Points on a hilly landscape, in no order, each with its height.
A ball rolls from a point to the lowest of its 2 nearest points, and stops where none of them is lower. Distance is the straight distance between rows; heights are no part of it.
k948: [  8   7  -9  -3  19   8  -8   9   1 -26   7  19  -2   7  -4  19  10 -16
 -26  12   1]  height 5.80
k201: [-13   3  19   5  -6 -21 -10   3   5 -10 -20   1   6  -8 -22   4   4   8
  12  -9  11]  height 6.58
k234: [-14   1   6  14  -4  -7 -14   5  15  -3 -12  11  -1 -24  10   8  -1 -10
  29  -4 -13]  height 3.45
k186: [ 23  19  -8 -12  12   1  -2   2 -12  14   6  -3  -7   2   9   0  -5   5
 -26   0   1]  height 4.73
k797: [ -2  12 -11  -1   0  -5   6  26   3  -6  -4  -4   2 -20  -3  13   9   8
 -16 -28   2]  height 6.57
k828: [  5   4  15  -1 -16 -22  26   1  -7   8   7 -23 -16   7   2   7  17  20
   9  -2  -2]  height 3.99
k861: [ -4 -13   5  -3  -2  13  -8 -23  -3  14  -4   0   9  18 -12 -23 -22   5
  -3  10  10]  height 2.82
k90: [ -6 -14 -20 -20   7  27  -2  -8   0  14   9   2  10  25   0 -28 -27  -6
 -11  -7  -5]  height 6.61
k815: [  2   9   7  -3  12  -4   7 -14  -2  30 -10  -8  -4   4  30 -11  -6 -13
   2  13 -15]  height 4.13
k157: [-10 -13  -6   2   2  16  -3  -9  -5  11 -10  -5  21  12  -6 -23  -7  11
 -13   7  20]  height 1.62
k632: [  7  -1   8   4  -3  -2  -8  14 -12   5   8  -4   8  -4 -19  -8   1  32
  -8   0  25]  height 7.64
k122: [ -7 -15   3  23   3  16 -29   2   8  -8   5  22   4 -19  -6   5  -7   2
  10  11  15]  height 8.18
k169: [ -2   0   4  -7   9  -1 -18  -6   0   5 -13   8  10   3   0 -11 -10  -8
   1   6   2]  height 4.30
k989: [  7  -2 -11  10 -19   8  23  -3   2  13  16 -18 -10  -9  -7   4  -7  18
  -6 -20   2]  height 4.84
k408: [  1   4  -5  -3  12  -4  19   8  -1  25 -16 -17  -7  -5  42  -3  13  -4
 -12   7  -3]  height 5.50
k279: [  8   7 -13  20 -12   9  16  -4  10 -18  16  -6 -18  -4 -10  21   7   0
 -10 -15  -3]  height 5.71
k136: [ -1  -7  18  12 -12  -6   1  -2  -8   7   0 -10   3   1 -16  -5   7  26
   9   8  22]  height 7.81
k128: [  8  18  10   3   8 -14  19 -12  -3  18 -18 -14 -11   6  32   2  11 -12
 -11  13  -4]  height 4.96
k742: [-11   3  10  -3  -1 -14 -10   9   4  17  -9   2   1 -21  17  -6  -6  -2
  26   1 -14]  height 3.03
k604: [  6  17   5   2  10  -3  -4   8   0 -28   7  10  -8  10 -23  16   4  -3
 -21   0   4]  height 6.12
k558: [ -5   4   7  -1  -2  -1  12 -22   3  24  -8 -12  -5   5   7 -15 -20  -7
   6   0 -16]  height 3.12
k885: [ -9  -5   0 -19   1 -13 -17  14   4   0  -8   6  17 -12 -12 -13 -10   7
  10 -12  -3]  height 7.12
k565: [-12  -5  -4  22  -6   8   8   3  11  12 -10  -3  -6 -18  25   6  11   0
   4  -2   2]  height 7.13
k328: [ -1   4  -6  10   5   2   5  21   2 -20   0  -1   2  -9  -8  12  13   6
 -26 -11  14]  height 6.93
k473: [  9  16  26   6  -5 -26  -6  -6  -7  -1   1  -4 -13   3  -4   9   3   4
  22  10  -5]  height 5.04
k977: [  5   2 -11  -3 -12   1   7   6   5  -6  19  -4  -3  -5 -10  11  -3  11
  -3 -17  -3]  height 5.24
k112: [ -1  -6  -8 -19  17  19  -6  -5  -7  24   8   5   6  12  15 -29 -27  -8
   1   1 -11]  height 6.25
k722: [ -6 -10   3  16 -12  -5  15  16  -5 -19   8  -9   1   0 -18  13  18  23
   0  -6  21]  height 5.02
k939: [ -5   1   0  13  15   4 -29  18   6  -7  -6  16  11 -22   1   1  -2   0
  -4   4  15]  height 7.79
k213: [ 12  -5   1   3   6   5 -11   9  -7  10  20   6  -2  -8  14  -3   3  11
   3  20  11]  height 7.85
k365: [ -2  11   8 -19  23 -11  -7   0 -12  16 -31  -2  15  10  20 -28  -3 -13
  -2   7  -6]  height 4.15
k494: [ -3  11  -2   8  -2  -2   8  -8   6   5 -14  -8  -1   0   4   5   1  -5
 -17  -5   0]  height 6.38
k454: [ 12   3  -2   3   2   3 -20  18   2 -14  24  15  -6 -16  -6  14  -3   6
   8  -1   1]  height 8.89
k562: [  7  -2  -9  16   2  15   5  12  -6 -14  16   3   0  -2 -16  10   3  14
 -29   2  22]  height 7.20
k77: [  5  15   6   9  -7 -18  19   8   1  -2  -3 -18 -19   3   4  18  20   7
   0 -11  -5]  height 3.31
k786: [ 15   4   6 -14  12  -7 -20  23 -13   0  12  10  10  -1  -1  -7   5  15
  -3  14  15]  height 7.61
k502: [-13 -24  -7  -2 -21   8  20 -12   6   5   1 -10  11  12 -14  -8  -5  11
   1  -7   7]  height 8.13
k452: [ 14  15  15   0   2 -10 -15  -7 -11   1   9   9 -10   3   1   3  -6  -1
   8  15  -5]  height 5.66
k578: [  0 -12   1  18  -3  10   6   2  -2  21   9  -4  -7 -10  29  -1   8  12
   7  19   8]  height 7.52
k957: [-14 -19 -16 -11   0  10   3   5   6 -16  -6   5  21   8  -2   2   9  -7
  -8   2   6]  height 7.04
k303: [  6   2   0  -4  11   1 -11  -5  -2 -12   3  15  -2   6  13   9   5 -22
   2  20  -9]  height 4.48
k940: [  0  -8   0 -15  -1  17 -17 -21  -2   5   8   8   1  15 -25 -16 -36  -2
  -5   0   3]  height 3.67
k945: [-14 -18  -3  17 -23   3  10  -4  18 -11   0   1  -1 -12  -3   7  13  -6
  31  -7  -9]  height 2.85
k259: [  4   1   2 -29   9   3   3 -12 -11  22  10  -1   2  10  12 -24 -26 -15
  15   1 -27]  height 5.70
k515: [ -1  -2   2  -1  -6 -14  19  12  -5 -21   2 -12   3  15 -12  15  27  11
   3  -6   7]  height 5.30
k404: [-8 -6  0  5  0 -2  4  6  3 -9 -8  1 11  2  5  7 19  1 -1 11 11]  height 7.25
k329: [ -7   0   9  22  13   3 -15  10   0 -12  -9  13   6 -10   4   9  16   1
  -8  19  19]  height 7.49
k327: [ -2   7   8  48  -7   2  14  -2   4 -23   0  -6 -21 -10 -16  18  15   0
   4 -13  10]  height 3.34
k458: [  4  -8  -4 -27   9   7 -13 -13  -8  -2   8  14   2  16   1  -9 -16 -20
   6   7 -13]  height 4.29
k672: [  2 -11  -4   5  -4  24 -21 -14   5   0  15  17  -2   0 -19  -4 -30  -1
  -5   3   5]  height 4.27
k375: [ 11   6 -12 -25   5  -6  13  -4  -5   1   1  -6  -1  15  11   1   6 -14
  -7  -1 -18]  height 3.50
k847: [ -3   5 -17  -8  -4  -4  21  16   4   8  -9 -15   1  -6  11   6  10   8
 -18 -22  -3]  height 6.22
k150: [ -9  -2  -5  30 -13   4  16  -8  10   1 -16 -10  -7 -11   5   7  10  -1
  -3 -17   0]  height 6.74
k207: [  5   1   3  -3 -17  -9  24 -15  -1  11   4 -19  -7   9  -3   1   0  13
  -2  -7  -2]  height 4.46
k910: [ -4  -6   4 -19   6   0 -15 -15   1 -13  -2  21   5   7   4   1  -4 -30
  18  11 -16]  height 3.38
k138: [ -2 -15   9   3 -13   0  13 -16  -4  -2   8  -9   2  17  -9   1   9  13
   9  18  10]  height 7.93
k99: [-10   0  11 -11  16  -9 -15   5  -7   9 -33   1  23   5   8 -21   2  -1
   3  12   8]  height 3.51
k862: [  7   2   6 -26  16  -1  -1  -7 -19  18  -8  -5   9  21  10 -34  -5  -9
   0  13  -8]  height 4.86
k725: [ 16  23  11   0  14 -13 -12   5 -13  11  -1   3  -8  -5  16   2   4   1
  -9  13   3]  height 5.36
k676: [ 15   5 -15 -21  20   9  -8   2 -10 -12  11  13   1  13   9   1   2 -21
 -19  14  -9]  height 5.29
k437: [  0  11   9  32  -3 -11  17  12  -2 -27  -3 -13 -20   1  -7  26  26   2
   1 -10   5]  height 2.12
k68: [  6   6 -16  12  -3  16  11 -12   9  -4   4  -3  -8   0  -2   7  -4  -6
 -24  -9   0]  height 6.09
k504: [ 14   6  -3 -19   9   2   3  -6 -13  11  12  -4  -2  15   7 -12  -5  -1
 -10  12  -5]  height 4.18
k872: [  5   5  10  26   2   6 -20   2   3  -1  11  13 -11 -18  -2  10  -6   4
   9   7   3]  height 8.57
k407: [-14  -4   2   0 -10  -8  -1   5  11   2 -15  -4  12 -16 -16  -4  -5  10
   9 -26   3]  height 6.85
k158: [-12  -1  -4  -4   7  -5 -16   0  13 -10 -17  14   6 -10  12   1   0 -24
  17   1 -17]  height 1.61
k933: [ -5 -11   1  12 -23   6   3 -25  12 -10   6   3  -7   0 -11   9  -6 -10
  23  -1 -10]  height 3.82
k20: [  6   3   7 -22  12  -9 -29  23  -5  -9   1  18  12  -8 -18  -8  -5   9
   8   1   9]  height 7.38
k16: [ -5 -13 -25 -23   3  13   6   1   3   1   3  -3  15  17  -1  -9  -8  -4
 -12  -8  -4]  height 6.84
k648: [  6  -1  -9   1   8  15 -28   3   7 -18  20  26  -6 -12  -7  12 -13 -12
   3   5  -7]  height 9.15
k836: [  4   2  -1   2  -2  10 -11 -16   5   5   4  11  -7   0  -3   1 -25  -9
   2   3  -6]  height 4.89
k653: [ -6   4   5  -6 -12 -11  11 -14   8  11  -8  -8  -5   0   8  -2 -10  -9
  22  -5 -26]  height 3.93
k905: [ -2  12  16  13   4 -13  -7   5  -1 -23  -8   3   0   1 -31  13   6   6
  -7  -4  12]  height 6.34
k485: [ 11  -1  -6  10   3  14  -8  12 -11   6  14   1   4  -3  -3  -6   0  19
 -27  12  27]  height 7.41
k814: [  2   8  -6  -4  -4  -8  23  16   2  24  -4 -18 -13 -11  30   2  12  12
 -13 -11  -7]  height 5.90
k410: [ 11   4   5 -37  17   3  -9 -15 -25  11  -2   6   2  18  -1 -29 -17 -21
   1   0 -18]  height 5.03
k103: [-12 -10 -14  -1 -18   4  13  -2  20  -2   2  -1   0  -8   2   3  -2  -9
  14 -20 -17]  height 1.39
k351: [ -9 -23   6  -2 -22  -4  22  -4   3   1   2 -14   8   7 -10  -1  13  17
  19   0   5]  height 8.02
k826: [  6   9 -17 -22  -1  -1   4   1   5  -9   6   4  -2   4   1   8  -7 -15
  -5 -18 -20]  height 3.35
k325: [ -4   2 -17  -9  -8  -2   0   2  18 -16   1   3  -2  -9 -10  11 -10 -13
   3 -31 -18]  height 2.60
k390: [ -3  -2   1 -13 -16  -9   1 -19   8  -8   0   3  -3   4 -18   2 -13 -11
  20 -13 -21]  height 4.41
k763: [ -4   5  23  -3  -4 -20  -3   3  -5  14  -6  -2 -10  -9  18   2   7   3
  32  12  -9]  height 4.17
k268: [ -6  -6  -1  38  -7  10  10   5   0 -19   9  -4  -6 -10  -9  12  16   6
  -4  -4  21]  height 4.36
k981: [  1  -4   0   6  -4  -5  25  -4   1 -22  -3 -10  -7  17  -2  19  31  -4
  -9   5   3]  height 5.54
k131: [-11 -12  -4  -4   9   6  -5  10  -3  19 -21  -7  24   2  12 -26   0  10
  -5   7  14]  height 2.71

For each start below, name the point where the ball stops.
k725 -> k103
k213 -> k437
k786 -> k910
k977 -> k437

Call two points neighbours if one is among the 2 nearest of the other. Go from one point of each pair to the other, from neighbour to neighbour, staying as low as possible. Name the highest point that can't be avoided.
k437 and k558 -> k404
k558 and k158 -> k452
k157 and k158 -> k410
k910 and k742 -> k234
k103 and k558 -> k390
